A landscape with many peaks, sampled at points; each row gives a point and its height.
A climber steps from a point to the highest of its 2 nearest points, and stops where none of them is higher. Distance is the straight distance between rows; heights are no part of it.
<269>: [149 184 126 126 142 136 162 85 139 136 133 112 128 129 134 107 141 115 152 109 122 128 131 123 128 130 153 124 151 116 108 119 122 136 140 137 112 120 153 157 110 125 116 151 135 99 121 128 150 105 170 152 161 145 135 108 120 119 141]  h=423
<1120>: [143 175 109 95 159 140 129 107 131 141 130 112 146 120 104 103 112 89 139 142 148 113 113 143 145 100 117 107 103 118 116 104 122 128 147 143 84 105 146 163 140 135 113 143 134 87 115 135 156 119 161 149 172 144 105 116 120 128 136]  h=364
<405>: [136 139 106 124 114 124 157 135 71 153 155 123 109 98 114 137 177 124 112 125 75 94 136 139 110 121 66 127 146 128 121 85 101 147 146 112 147 127 70 176 136 171 116 114 159 152 135 111 105 129 174 136 126 142 133 151 140 140 146]  h=151
<1129>: [124 112 174 191 107 147 113 139 128 103 100 158 109 133 159 147 131 156 178 122 158 184 166 125 114 161 145 137 129 117 166 184 143 128 144 75 107 100 135 94 127 112 125 104 87 140 127 152 118 136 118 132 111 103 98 135 158 93 108]  h=449
<1024>: [159 151 103 114 127 127 154 98 118 157 141 85 162 104 90 95 107 102 85 118 89 93 99 123 149 99 108 145 147 125 97 105 128 146 115 133 125 114 141 202 149 150 138 159 118 131 135 127 133 123 159 137 186 151 149 132 89 151 111]  h=777
<198>: [99 157 119 109 168 142 129 150 126 139 150 142 141 141 122 119 99 130 157 141 185 121 122 154 137 147 126 90 69 150 157 127 162 146 123 141 127 112 163 88 169 96 143 73 155 110 119 138 136 178 74 152 108 119 91 152 173 112 116]  h=659
<685>: [132 130 94 94 133 118 159 125 124 158 160 109 124 111 87 119 165 114 101 127 130 104 132 134 109 93 92 115 88 137 101 102 152 137 105 136 131 160 117 147 148 166 121 123 112 157 108 145 104 145 96 119 108 142 127 139 151 143 111]  h=169
<211>: [110 141 117 133 131 133 143 160 92 131 127 120 103 103 105 120 177 136 148 153 83 131 134 122 77 162 110 127 160 117 104 127 99 153 155 106 145 164 77 141 126 127 152 81 175 138 110 97 84 118 178 128 85 116 123 149 126 131 177]  h=275
<6>: [137 153 121 89 140 124 101 166 125 131 155 165 136 123 117 132 137 117 113 109 139 88 125 137 175 102 98 114 91 122 85 78 148 148 100 134 125 162 112 121 142 142 139 144 116 114 129 89 143 117 110 80 123 107 145 126 136 161 134]  h=301
<640>: [131 122 106 157 152 128 155 137 139 138 141 136 134 103 118 123 123 122 125 129 143 165 150 129 90 142 132 120 80 147 166 136 174 144 117 101 122 124 129 98 136 137 128 90 105 163 112 163 94 144 71 147 80 129 92 134 173 104 96]  h=79
<179>: [158 137 116 122 141 124 122 140 114 163 129 90 159 120 102 114 121 76 79 115 93 98 109 159 139 90 101 153 151 125 102 107 156 163 143 130 78 96 124 166 139 156 129 149 109 110 153 124 147 106 197 130 206 151 119 145 93 156 134]  h=652
<393>: [119 124 133 118 143 119 117 130 168 107 120 140 125 145 130 150 139 117 104 135 158 111 129 142 165 120 124 135 113 113 97 101 157 120 94 162 131 156 142 134 111 137 120 154 117 123 116 115 142 125 106 87 123 114 157 103 124 158 130]  h=360
<990>: [123 139 138 155 106 97 172 112 225 163 135 154 124 150 126 158 120 120 127 68 151 145 145 69 158 147 135 170 140 128 193 126 170 138 110 91 99 118 124 110 101 115 137 176 83 137 139 182 130 150 123 122 130 126 123 69 116 156 100]  h=230
<1002>: [140 161 116 177 109 129 171 119 142 116 152 164 154 138 178 150 129 157 97 102 94 138 155 107 160 165 120 165 169 108 177 107 116 145 116 122 151 94 135 157 72 110 139 159 142 130 140 123 149 145 142 163 142 132 140 92 131 127 101]  h=294
<39>: [106 120 104 127 124 110 137 123 65 116 157 125 127 121 118 150 140 139 120 147 90 111 132 122 138 124 73 121 122 123 130 73 96 147 150 130 164 118 73 150 140 166 143 105 185 150 133 79 122 120 144 126 96 136 140 134 134 137 156]  h=183
<1118>: [137 189 134 170 140 133 147 168 150 149 156 188 121 125 121 127 132 167 130 78 153 157 179 107 140 159 111 130 107 116 164 146 185 151 112 90 111 148 122 99 135 129 122 134 84 125 119 148 132 125 91 102 90 95 112 146 149 158 127]  h=673
<908>: [138 70 154 155 130 118 112 123 188 108 108 140 114 105 155 162 137 106 115 122 156 154 130 125 125 122 141 132 107 107 182 143 159 90 87 91 114 128 136 100 124 105 112 151 40 136 111 158 126 127 74 113 123 99 127 111 135 126 79]  h=278
<487>: [114 96 86 95 158 131 90 122 119 127 124 90 147 109 109 124 115 122 112 174 154 98 97 166 98 124 120 103 84 124 85 169 136 107 124 156 119 150 134 119 145 122 106 112 149 133 104 139 136 136 68 125 124 114 126 159 133 129 118]  h=157
<22>: [127 133 90 159 138 127 182 117 88 114 140 141 116 101 122 116 157 133 135 171 83 143 128 89 81 152 123 158 191 133 124 109 113 161 145 121 163 140 87 144 95 140 165 97 165 139 126 105 93 104 159 140 71 156 120 161 133 130 145]  h=325
<918>: [144 145 126 81 162 136 110 183 110 166 118 127 130 137 105 122 127 128 143 107 156 87 121 159 114 123 113 101 68 158 114 158 138 137 135 127 111 141 115 106 168 136 104 95 135 100 113 149 129 114 104 123 127 111 122 163 172 134 146]  h=236
<235>: [125 137 98 153 147 126 174 88 102 103 142 113 140 107 123 104 137 126 121 156 103 140 130 107 122 137 124 150 144 142 104 100 124 147 135 139 146 127 127 157 110 147 135 114 156 147 128 108 118 104 146 141 114 160 123 121 119 119 123]  h=381
<970>: [150 112 197 161 103 105 112 118 121 120 107 142 106 129 170 168 143 162 160 125 179 149 147 97 93 121 151 139 131 133 158 165 120 113 140 104 131 111 159 59 135 103 120 115 74 132 123 164 142 111 108 148 147 126 110 132 163 106 101]  h=377
<295>: [124 55 148 166 141 144 98 135 139 80 104 119 138 101 148 141 123 125 123 144 149 148 124 161 118 137 129 122 87 132 150 153 148 99 111 107 131 130 126 97 129 123 121 122 89 144 119 129 100 129 62 120 111 106 112 124 140 99 86]  h=232
<531>: [116 105 190 134 101 140 106 108 108 117 107 130 103 146 160 153 142 165 187 132 137 162 124 86 92 93 184 130 166 131 114 164 65 132 147 136 127 131 154 64 113 105 125 122 109 130 127 130 131 80 142 136 152 134 134 141 134 77 142]  h=146
<1089>: [137 142 120 139 128 124 123 117 85 101 142 134 161 132 176 147 135 148 100 117 70 119 136 134 159 162 97 143 141 126 128 97 99 142 115 137 164 112 114 173 103 136 139 136 185 108 149 85 151 118 155 135 145 125 169 110 111 133 128]  h=191
<228>: [177 132 133 78 94 105 127 151 155 171 141 154 143 145 111 138 112 113 71 110 117 76 91 137 179 109 127 145 190 132 129 81 158 111 99 121 136 131 181 196 156 135 143 219 91 77 132 141 141 127 150 100 161 139 187 143 81 181 121]  h=335
<659>: [141 120 128 98 144 119 89 131 127 150 85 62 128 126 114 106 123 66 94 139 111 99 106 170 150 105 124 151 137 105 79 140 145 119 154 156 73 119 127 156 125 157 115 146 121 116 138 114 155 96 178 108 186 146 122 139 80 176 139]  h=547
<1061>: [105 145 105 126 167 134 135 124 94 110 129 97 137 113 109 107 135 116 150 168 128 120 122 134 110 144 127 108 99 137 98 129 114 138 154 139 124 143 118 136 130 137 122 95 166 130 112 113 111 112 139 135 114 138 108 124 124 102 156]  h=453
<651>: [105 52 135 165 134 142 88 139 112 72 107 93 147 107 140 123 115 139 130 184 136 139 123 137 93 133 131 114 104 150 111 163 124 102 133 128 132 142 114 101 133 132 133 98 137 159 129 123 80 116 80 124 105 125 113 138 127 87 110]  h=190
<160>: [104 116 127 117 119 136 126 170 95 132 111 101 113 114 95 111 154 129 180 168 105 127 114 115 55 155 132 97 129 127 97 165 85 144 160 116 135 166 80 130 135 123 145 58 180 134 111 128 77 131 158 148 98 109 109 172 128 111 182]  h=229
<929>: [74 144 110 88 142 153 110 200 110 148 141 147 136 149 132 128 102 135 148 134 171 101 102 147 160 137 120 80 68 154 138 108 135 154 125 138 147 138 127 73 166 111 152 69 142 126 130 103 125 177 92 128 98 105 105 137 165 120 136]  h=811
<1115>: [169 150 119 157 88 128 164 143 140 125 152 172 170 149 159 160 99 153 66 82 73 115 129 89 176 154 109 153 149 125 167 92 117 124 81 122 160 119 156 160 94 133 153 185 130 128 143 144 145 170 114 157 171 131 181 100 111 134 83]  h=330
<762>: [128 105 82 121 157 125 119 105 148 117 137 110 139 105 115 118 120 101 95 176 172 147 108 167 102 116 148 124 101 106 110 145 156 111 93 167 113 154 142 143 127 128 118 133 111 149 98 157 142 146 63 116 127 116 139 149 119 131 103]  h=121
<355>: [151 88 184 158 108 81 116 118 162 126 114 141 102 128 156 178 141 140 134 107 172 145 139 81 112 118 146 157 121 124 200 150 142 108 118 88 117 116 153 71 128 107 123 133 39 138 115 175 147 109 90 131 139 124 114 113 145 129 96]  h=326
<876>: [130 85 89 149 147 124 168 103 157 117 128 149 115 76 103 115 112 100 92 153 127 160 134 143 163 106 120 152 111 144 164 78 153 119 110 119 133 122 99 120 119 145 147 118 113 167 128 101 109 149 87 119 76 159 103 111 139 153 87]  h=53
<530>: [123 134 120 81 118 125 137 162 115 174 167 129 116 117 113 128 187 102 127 125 138 76 132 156 118 96 74 90 80 138 122 87 124 138 129 137 134 152 102 148 154 171 119 120 137 146 107 128 97 146 122 121 105 133 111 160 168 134 123]  h=205
<77>: [137 127 126 96 163 135 98 146 135 130 109 136 137 134 122 137 114 135 130 127 175 95 114 151 120 113 132 107 76 138 106 153 160 110 115 152 129 148 142 113 151 131 103 114 123 100 114 141 148 120 78 118 125 107 130 140 153 131 122]  h=197
<835>: [109 103 147 103 122 124 91 119 132 119 90 124 113 166 139 146 85 163 154 132 179 129 113 121 108 105 163 106 111 135 117 179 102 83 146 161 146 109 149 75 138 106 91 119 127 116 146 148 144 146 120 139 136 131 121 114 154 97 146]  h=527
<798>: [129 104 136 101 146 150 72 125 101 132 72 79 128 106 133 107 117 90 151 130 125 107 103 130 94 111 161 97 109 144 76 192 104 96 180 135 91 139 117 121 123 134 88 118 134 109 130 135 133 74 165 131 172 132 119 154 110 119 149]  h=261
<161>: [132 77 164 172 144 123 100 90 136 109 127 108 130 93 169 142 114 123 152 159 157 165 130 129 80 130 150 107 130 135 158 150 122 105 131 103 108 91 171 83 135 75 130 135 98 138 138 173 124 143 102 170 136 139 83 141 143 76 54]  h=29
<194>: [128 132 110 92 112 117 120 160 96 144 184 161 135 116 121 137 172 118 121 93 99 88 132 141 147 80 64 102 97 115 118 58 115 160 121 119 146 142 79 136 158 169 134 150 145 143 135 88 123 139 125 101 120 110 139 144 148 143 137]  h=249
<1020>: [96 62 136 135 136 120 133 103 196 93 112 122 102 156 122 150 131 113 141 137 149 154 129 151 132 117 156 161 118 101 169 140 121 113 103 139 97 96 147 93 108 72 115 148 85 133 120 130 133 157 91 115 118 124 114 76 125 113 122]  h=409
<121>: [133 91 125 112 124 130 72 94 105 119 101 64 129 116 130 118 124 105 110 176 132 105 108 145 103 106 143 131 124 104 68 188 112 80 134 151 108 160 137 151 133 146 106 148 120 140 97 140 157 89 110 102 165 114 164 167 96 132 121]  h=376
<257>: [94 79 144 144 124 159 72 145 88 92 100 82 150 115 159 113 108 148 158 164 126 123 118 94 85 129 156 101 116 150 79 169 98 109 143 126 143 160 116 116 124 130 120 106 162 138 144 134 86 92 133 113 129 121 129 149 109 81 138]  h=150
<730>: [95 100 156 144 132 130 136 129 164 82 101 137 116 165 141 155 133 139 153 121 158 145 142 144 150 130 138 145 115 116 137 149 134 112 124 137 129 121 133 91 99 115 110 133 101 128 133 122 124 132 115 111 111 121 122 76 131 106 134]  h=355
<331>: [161 200 127 141 119 142 151 127 119 142 127 148 128 119 176 116 157 163 118 80 74 125 153 129 129 173 122 156 211 123 134 133 115 137 130 105 133 142 144 148 100 101 121 146 143 94 126 112 156 111 163 148 161 120 154 126 116 142 151]  h=475
<650>: [83 180 134 135 127 167 114 169 109 114 102 131 120 150 124 103 90 170 175 139 161 159 138 138 138 184 127 98 115 129 136 157 125 124 151 122 135 127 131 103 150 108 147 66 154 125 123 125 120 172 158 123 99 103 112 142 149 116 166]  h=781
<915>: [128 128 143 126 132 103 157 80 166 116 126 93 124 166 135 126 149 129 127 119 110 114 132 126 122 126 168 145 168 118 106 126 123 130 123 152 123 125 168 144 96 124 120 173 112 124 112 127 156 105 148 134 145 142 163 99 113 128 140]  h=486
<127>: [97 163 123 138 132 142 103 143 85 108 131 128 151 128 153 136 120 149 129 126 102 130 129 134 170 160 95 131 130 125 122 102 100 141 141 127 158 123 82 140 122 141 130 116 184 120 149 75 130 114 163 110 120 114 154 104 114 123 149]  h=220
<1052>: [149 146 92 98 139 125 164 124 170 177 165 121 150 110 70 109 134 120 98 126 141 125 112 94 121 84 111 132 109 138 112 91 157 128 91 137 122 157 125 142 162 154 143 130 93 173 134 167 107 168 78 112 119 150 138 116 125 154 76]  h=136
<669>: [96 95 170 133 106 164 79 138 89 98 96 110 127 129 180 122 103 167 185 153 150 142 107 89 87 106 177 97 139 150 95 173 67 111 152 130 145 142 136 92 120 112 121 115 138 112 157 143 98 112 153 133 139 131 128 164 122 66 137]  h=118
<157>: [100 165 150 136 130 166 119 129 115 113 91 148 99 151 138 110 117 163 197 132 155 176 151 123 102 165 153 100 147 113 114 177 109 111 161 120 120 127 147 105 140 94 127 86 157 115 121 134 124 141 174 132 117 103 121 143 136 111 166]  h=651
<132>: [109 74 131 155 142 128 155 71 189 91 122 127 112 121 136 119 133 93 118 160 131 164 135 157 155 135 148 160 129 110 173 111 128 105 114 143 123 105 126 143 94 98 123 152 108 148 131 113 119 147 116 132 101 150 97 80 104 117 102]  h=472
<979>: [167 99 96 105 107 118 134 124 78 157 154 142 159 133 92 125 106 113 70 74 34 90 111 145 142 74 85 141 139 140 129 90 113 151 104 130 140 99 107 193 163 160 128 159 150 127 167 140 129 151 140 144 178 114 150 146 91 128 115]  h=600
<995>: [140 174 144 77 116 104 102 160 152 141 112 159 118 166 132 172 123 139 126 95 127 101 111 140 181 106 114 135 134 113 125 96 107 115 124 147 142 117 122 131 110 133 109 163 133 83 149 87 159 115 152 103 153 129 157 78 109 161 162]  h=221
<504>: [150 155 145 74 142 125 104 120 142 158 87 114 101 159 119 119 110 86 143 123 160 124 108 157 127 100 147 114 109 120 113 137 109 99 178 162 79 99 141 119 134 124 99 141 132 79 134 127 160 112 174 154 182 149 96 100 123 142 162]  h=386
<567>: [146 127 87 111 148 130 137 124 175 154 154 130 141 107 101 117 117 102 87 145 173 143 113 123 120 101 152 127 110 122 117 107 179 120 72 143 106 164 140 154 145 131 133 139 82 152 111 171 134 156 73 103 118 118 156 136 121 155 83]  h=109
<280>: [134 103 157 99 117 147 82 130 111 145 71 94 108 115 149 118 125 88 143 99 99 132 107 130 107 115 180 124 139 140 82 178 110 105 190 149 101 132 92 123 95 151 91 125 136 110 147 118 130 57 199 111 176 132 123 138 85 134 166]  h=222
<300>: [115 71 100 129 116 107 132 104 130 105 151 119 117 92 104 123 149 104 81 173 139 145 135 150 159 117 103 151 104 118 98 113 161 134 92 164 139 168 111 134 139 151 144 120 144 166 129 88 123 141 81 91 91 119 145 136 127 179 126]  h=108
<185>: [111 185 127 92 129 152 81 167 123 148 113 156 125 147 136 137 100 133 154 111 162 111 110 135 189 112 109 96 95 123 125 100 116 122 126 147 134 120 106 114 138 135 120 124 147 85 146 100 147 128 152 95 138 112 128 90 135 133 151]  h=181
<8>: [122 105 158 146 116 141 152 79 138 118 141 129 115 173 166 135 177 149 161 105 81 155 132 96 105 138 191 144 201 121 121 159 99 174 128 130 133 136 149 98 72 106 138 154 131 125 121 116 141 81 152 137 120 136 147 131 109 92 141]  h=208
<384>: [88 133 164 149 123 136 130 134 132 95 109 128 117 172 157 143 135 167 150 118 135 154 150 129 146 156 146 140 151 125 113 159 109 124 142 135 152 132 116 106 78 115 111 126 140 124 148 108 118 114 157 104 111 126 140 85 127 108 162]  h=307
<936>: [129 111 107 93 138 117 97 109 112 127 114 75 127 118 101 111 133 98 106 161 121 102 121 155 146 120 109 142 106 111 66 135 137 119 126 152 111 155 129 165 141 152 111 136 148 129 118 111 141 109 128 87 144 119 150 134 101 167 141]  h=452
<73>: [139 112 81 69 117 124 92 122 118 157 153 138 142 109 86 111 116 88 103 160 124 96 99 151 166 63 88 130 124 89 95 77 132 158 86 146 100 130 119 195 170 147 145 153 122 126 125 121 150 140 120 94 157 119 135 144 107 167 115]  h=442
<365>: [174 229 134 133 108 119 153 112 169 181 163 161 118 143 113 126 110 157 144 69 164 135 171 82 139 143 119 151 161 129 164 116 156 122 124 96 107 130 130 138 135 131 123 160 120 98 128 167 158 122 151 133 158 113 132 115 125 156 130]  h=378
<937>: [167 212 133 133 132 138 142 111 147 177 140 171 101 140 109 105 107 148 155 91 176 142 187 109 101 148 126 118 121 126 154 146 155 117 129 100 89 121 145 129 166 118 113 109 133 100 110 162 150 115 143 134 143 104 116 148 147 143 140]  h=331
<532>: [132 93 163 160 105 84 147 106 190 111 120 130 112 161 134 161 140 134 121 98 123 143 132 89 121 123 161 165 154 122 181 141 141 124 104 100 114 111 148 87 103 113 120 166 59 158 100 156 153 99 105 122 130 134 151 96 127 129 131]  h=279
<329>: [146 118 176 106 114 139 107 103 120 135 90 113 101 144 143 136 154 129 171 102 109 129 108 118 94 97 190 118 159 125 100 172 84 115 166 142 120 140 135 103 109 133 106 136 117 115 117 127 145 56 167 133 166 127 143 128 112 103 164]  h=182
<782>: [135 189 110 117 138 129 149 175 140 164 193 186 143 126 112 112 148 145 137 90 151 119 156 106 139 110 107 108 91 123 153 95 153 170 101 107 116 149 111 104 151 135 150 129 94 126 122 138 121 140 97 110 97 101 113 143 174 140 113]  h=564
<221>: [134 104 130 171 153 123 126 118 130 125 126 126 146 97 146 127 106 124 153 138 148 168 137 132 80 153 144 105 100 149 175 162 166 125 132 89 120 91 151 92 151 110 127 92 117 143 121 173 112 142 82 162 107 124 90 154 161 79 71]  h=54
<1078>: [116 201 124 166 138 151 138 136 127 121 119 166 119 120 149 121 146 181 144 108 106 162 174 129 130 178 111 148 198 103 130 143 135 141 138 100 135 129 142 135 120 101 136 128 147 119 116 107 134 121 165 134 111 111 132 118 139 135 154]  h=544
<535>: [113 99 127 145 132 122 123 158 94 106 121 114 136 109 112 119 137 133 173 173 121 133 113 119 49 149 141 91 114 146 116 174 111 143 157 118 138 140 115 105 141 120 145 62 162 147 104 145 78 133 105 169 101 128 106 184 149 70 139]  h=184
<1090>: [141 135 130 127 112 98 158 109 182 120 141 127 141 146 129 142 138 122 83 125 126 110 123 126 167 127 130 151 159 115 129 92 146 125 85 143 146 127 174 161 102 122 132 188 113 124 117 129 143 144 134 112 144 130 179 99 113 161 112]  h=420
<562>: [114 146 132 153 144 156 154 84 119 103 138 142 136 145 174 109 169 131 165 133 95 165 133 108 108 169 161 147 189 117 121 139 94 166 147 142 148 133 141 140 78 99 152 138 175 104 133 107 113 106 177 143 99 135 122 131 91 111 136]  h=175
<470>: [80 168 120 123 125 156 97 168 83 121 107 92 128 133 122 96 87 143 172 158 137 146 109 107 130 180 140 90 119 132 119 137 89 130 161 126 147 143 92 124 143 104 147 59 177 120 137 118 98 154 185 122 97 116 109 130 113 100 183]  h=638
<973>: [190 153 160 100 105 98 139 143 145 146 119 121 125 151 129 139 131 113 80 73 90 77 111 153 156 125 133 152 179 141 127 101 148 116 129 120 139 130 158 168 123 149 112 190 105 88 127 128 154 108 163 124 177 143 167 121 84 170 149]  h=295
<985>: [152 119 132 146 78 105 191 120 166 131 141 111 150 165 146 134 131 142 57 101 84 107 118 92 157 168 146 150 181 134 150 106 128 112 87 127 158 119 191 152 88 113 161 193 116 150 139 151 143 167 130 144 154 157 187 90 112 153 90]  h=370
<40>: [81 137 108 102 141 149 96 150 81 129 110 72 135 123 116 96 102 104 154 168 122 105 106 113 125 157 140 91 90 145 94 145 96 118 167 140 129 142 97 126 142 118 111 76 176 112 141 123 101 124 160 128 113 133 108 122 110 112 169]  h=537
<11>: [96 169 114 100 131 140 120 202 113 160 179 186 133 138 126 120 148 141 155 108 158 109 135 136 151 114 102 92 72 126 146 91 123 170 115 119 128 139 113 93 164 123 159 103 118 126 120 104 129 151 94 121 86 95 117 148 177 136 137]  h=657
<1074>: [90 193 134 170 129 155 124 166 128 113 122 170 111 134 119 123 122 174 155 129 145 177 176 137 139 183 110 130 137 100 153 148 155 143 144 99 118 115 139 114 146 104 151 98 132 134 116 113 134 152 140 119 86 100 103 132 161 138 147]  h=641
<1012>: [109 86 83 153 169 121 141 86 121 97 133 102 135 88 106 101 124 106 122 185 129 161 129 117 73 121 155 107 121 148 115 137 135 110 148 149 117 132 137 129 119 129 130 101 136 165 110 142 107 122 86 163 95 166 91 151 122 94 113]  h=473
<1111>: [105 164 138 170 140 144 144 156 152 119 132 176 119 130 128 133 131 143 152 104 170 162 169 141 158 164 119 133 97 108 171 136 171 149 120 108 118 119 127 101 123 121 129 119 107 129 129 129 127 150 114 118 94 108 91 114 154 135 112]  h=577
<376>: [95 93 147 125 105 146 87 131 117 96 106 109 138 170 160 132 61 171 164 135 175 141 103 114 118 126 160 81 129 161 138 180 105 94 153 138 162 98 149 71 140 92 94 98 131 122 172 156 117 188 136 142 121 137 115 146 159 71 140]  h=612
<425>: [193 218 134 142 98 139 161 118 149 174 149 143 133 125 140 122 117 153 117 58 101 115 136 103 135 156 124 161 205 133 152 114 131 121 124 93 121 122 142 154 121 118 122 170 128 95 134 150 163 128 160 163 185 132 154 115 116 149 136]  h=424
<677>: [91 127 149 174 126 145 121 146 108 70 124 134 137 145 160 123 128 152 136 147 111 152 153 130 149 187 122 155 150 131 119 137 116 145 148 121 166 149 91 130 89 120 156 108 169 135 161 81 94 119 156 102 81 126 131 100 112 119 147]  h=263
<759>: [159 140 118 121 93 127 179 125 87 177 155 128 118 106 107 124 171 120 94 95 82 88 118 115 129 93 58 130 147 138 116 88 121 124 126 116 166 135 79 186 153 192 121 145 131 169 160 139 90 144 156 132 145 161 135 157 130 138 111]  h=125
<595>: [164 151 159 83 107 87 117 144 136 140 107 115 125 162 149 154 142 131 100 90 85 93 116 151 165 132 124 153 166 129 119 113 94 124 150 143 137 108 132 145 94 132 113 166 145 84 148 97 163 111 171 120 172 138 172 92 92 156 159]  h=257
<170>: [97 61 96 120 116 111 143 138 127 123 156 151 101 93 114 128 148 98 90 164 149 133 134 148 155 90 96 118 97 136 134 64 153 127 100 144 138 144 104 106 136 147 161 101 129 170 128 70 111 157 75 115 69 139 113 136 155 161 117]  h=77
<484>: [140 89 107 153 113 98 144 92 128 104 149 133 143 94 117 126 134 115 54 147 106 138 133 132 181 127 97 170 134 131 116 94 153 139 79 161 162 138 127 158 125 143 166 149 138 157 140 96 131 136 110 115 118 128 162 124 113 183 107]  h=137
<357>: [135 86 93 82 107 107 112 102 84 154 157 128 143 113 94 132 136 103 92 123 65 83 110 151 156 59 62 128 124 106 120 79 121 151 108 148 133 103 95 188 175 170 124 149 159 145 147 110 142 141 146 122 148 121 137 147 104 162 124]  h=522
<620>: [138 147 155 75 123 115 107 109 137 143 89 136 93 180 114 147 100 144 165 109 168 127 112 132 109 102 172 115 94 124 123 166 98 95 168 157 118 105 151 97 149 113 93 118 141 103 139 138 160 125 141 153 156 129 116 98 142 121 172]  h=454
<431>: [179 141 94 129 109 138 160 108 90 162 144 119 169 114 101 115 93 130 80 88 45 100 92 110 146 109 107 146 152 145 113 103 99 138 114 128 148 97 132 200 143 158 150 148 145 135 162 140 134 133 148 165 193 146 162 125 84 127 92]  h=678
<117>: [117 63 108 142 156 134 141 123 142 101 105 128 99 85 102 110 105 96 126 171 129 156 124 175 138 127 141 125 88 150 184 111 150 97 128 103 126 117 114 116 120 112 143 97 120 144 120 98 91 159 65 125 58 144 68 124 127 114 102]  h=81
<827>: [104 89 172 158 111 153 106 139 122 83 103 136 116 162 159 146 98 160 191 133 173 165 135 133 116 154 147 110 120 141 158 182 119 112 159 106 118 92 142 77 131 90 118 90 120 135 149 151 115 188 122 142 113 124 98 137 153 76 114]  h=524
<37>: [98 98 118 135 131 106 157 152 109 125 136 102 117 118 110 135 157 121 145 174 128 115 132 136 59 141 123 92 102 153 133 133 127 126 152 137 147 143 109 117 125 153 132 72 151 151 100 141 79 146 93 164 80 142 102 166 162 97 137]  h=145
<847>: [172 187 115 116 160 136 151 129 123 172 142 123 127 129 93 95 129 120 148 106 157 122 147 134 93 132 119 108 93 142 133 145 150 141 130 103 87 123 131 123 161 127 108 105 130 107 103 167 135 114 134 141 140 121 119 155 163 123 138]  h=286
<767>: [108 96 119 164 161 145 152 73 149 86 131 115 131 115 137 103 128 102 139 170 136 177 139 124 110 134 169 131 128 131 137 131 134 114 139 144 117 120 143 127 106 112 126 127 127 151 119 130 110 124 120 164 96 159 88 114 108 81 107]  h=551
<1053>: [169 125 112 74 118 128 90 150 145 172 133 148 153 129 89 121 94 81 88 133 115 91 93 151 165 73 114 148 165 107 114 81 153 140 102 126 101 121 138 199 166 149 157 190 84 80 134 132 145 123 155 91 180 125 148 153 94 173 119]  h=379
<660>: [150 103 167 105 126 134 65 117 104 131 76 93 126 101 153 138 116 133 130 152 146 95 103 129 85 95 159 113 122 136 81 180 88 76 158 142 133 146 140 116 137 135 100 139 103 121 112 143 148 73 121 130 184 136 136 154 133 121 123]  h=314
<748>: [131 89 158 163 104 96 153 96 164 106 138 133 112 181 138 149 149 144 137 95 80 143 143 90 120 142 185 164 188 130 158 160 119 171 109 107 120 100 149 79 80 98 140 158 87 154 106 125 164 82 122 127 135 150 145 99 124 109 141]  h=243
<857>: [107 82 109 150 144 115 166 151 126 115 130 123 102 106 105 122 128 111 125 165 129 148 142 148 100 129 126 118 99 156 170 112 148 128 143 116 132 121 110 103 118 150 147 77 125 157 115 122 81 149 78 146 54 151 75 135 159 102 119]  h=110
<891>: [128 100 126 138 118 103 115 90 113 84 145 121 157 123 154 143 134 126 72 149 91 125 132 135 182 141 94 152 134 123 115 90 116 128 93 171 173 121 135 174 116 133 150 150 174 125 143 83 151 128 135 123 134 123 173 104 105 167 113]  h=163
<109>: [132 181 141 174 101 110 172 133 179 144 158 177 135 147 147 157 128 154 109 77 129 134 166 88 170 164 111 171 173 109 189 119 152 155 110 100 133 114 133 127 85 112 126 180 110 121 142 155 147 152 120 134 142 129 134 90 131 156 117]  h=262

Two climbers start at each pair of points below. Name the first point that both come to, or write -.
<37> / <295> -> -
<995> / <329> -> <1024>
<669> / <8> -> <355>

Call two points neighbours if one is among the 2 nearest of the other. Go from one point of each pair to the other, from neighbour to neighbour, staying as high as possible. Name the lowest point that can't be avoided.
<929> / <650> -> <782>
<915> / <1024> -> <185>
<376> / <1090> -> <1120>
<650> / <1118> -> <1111>
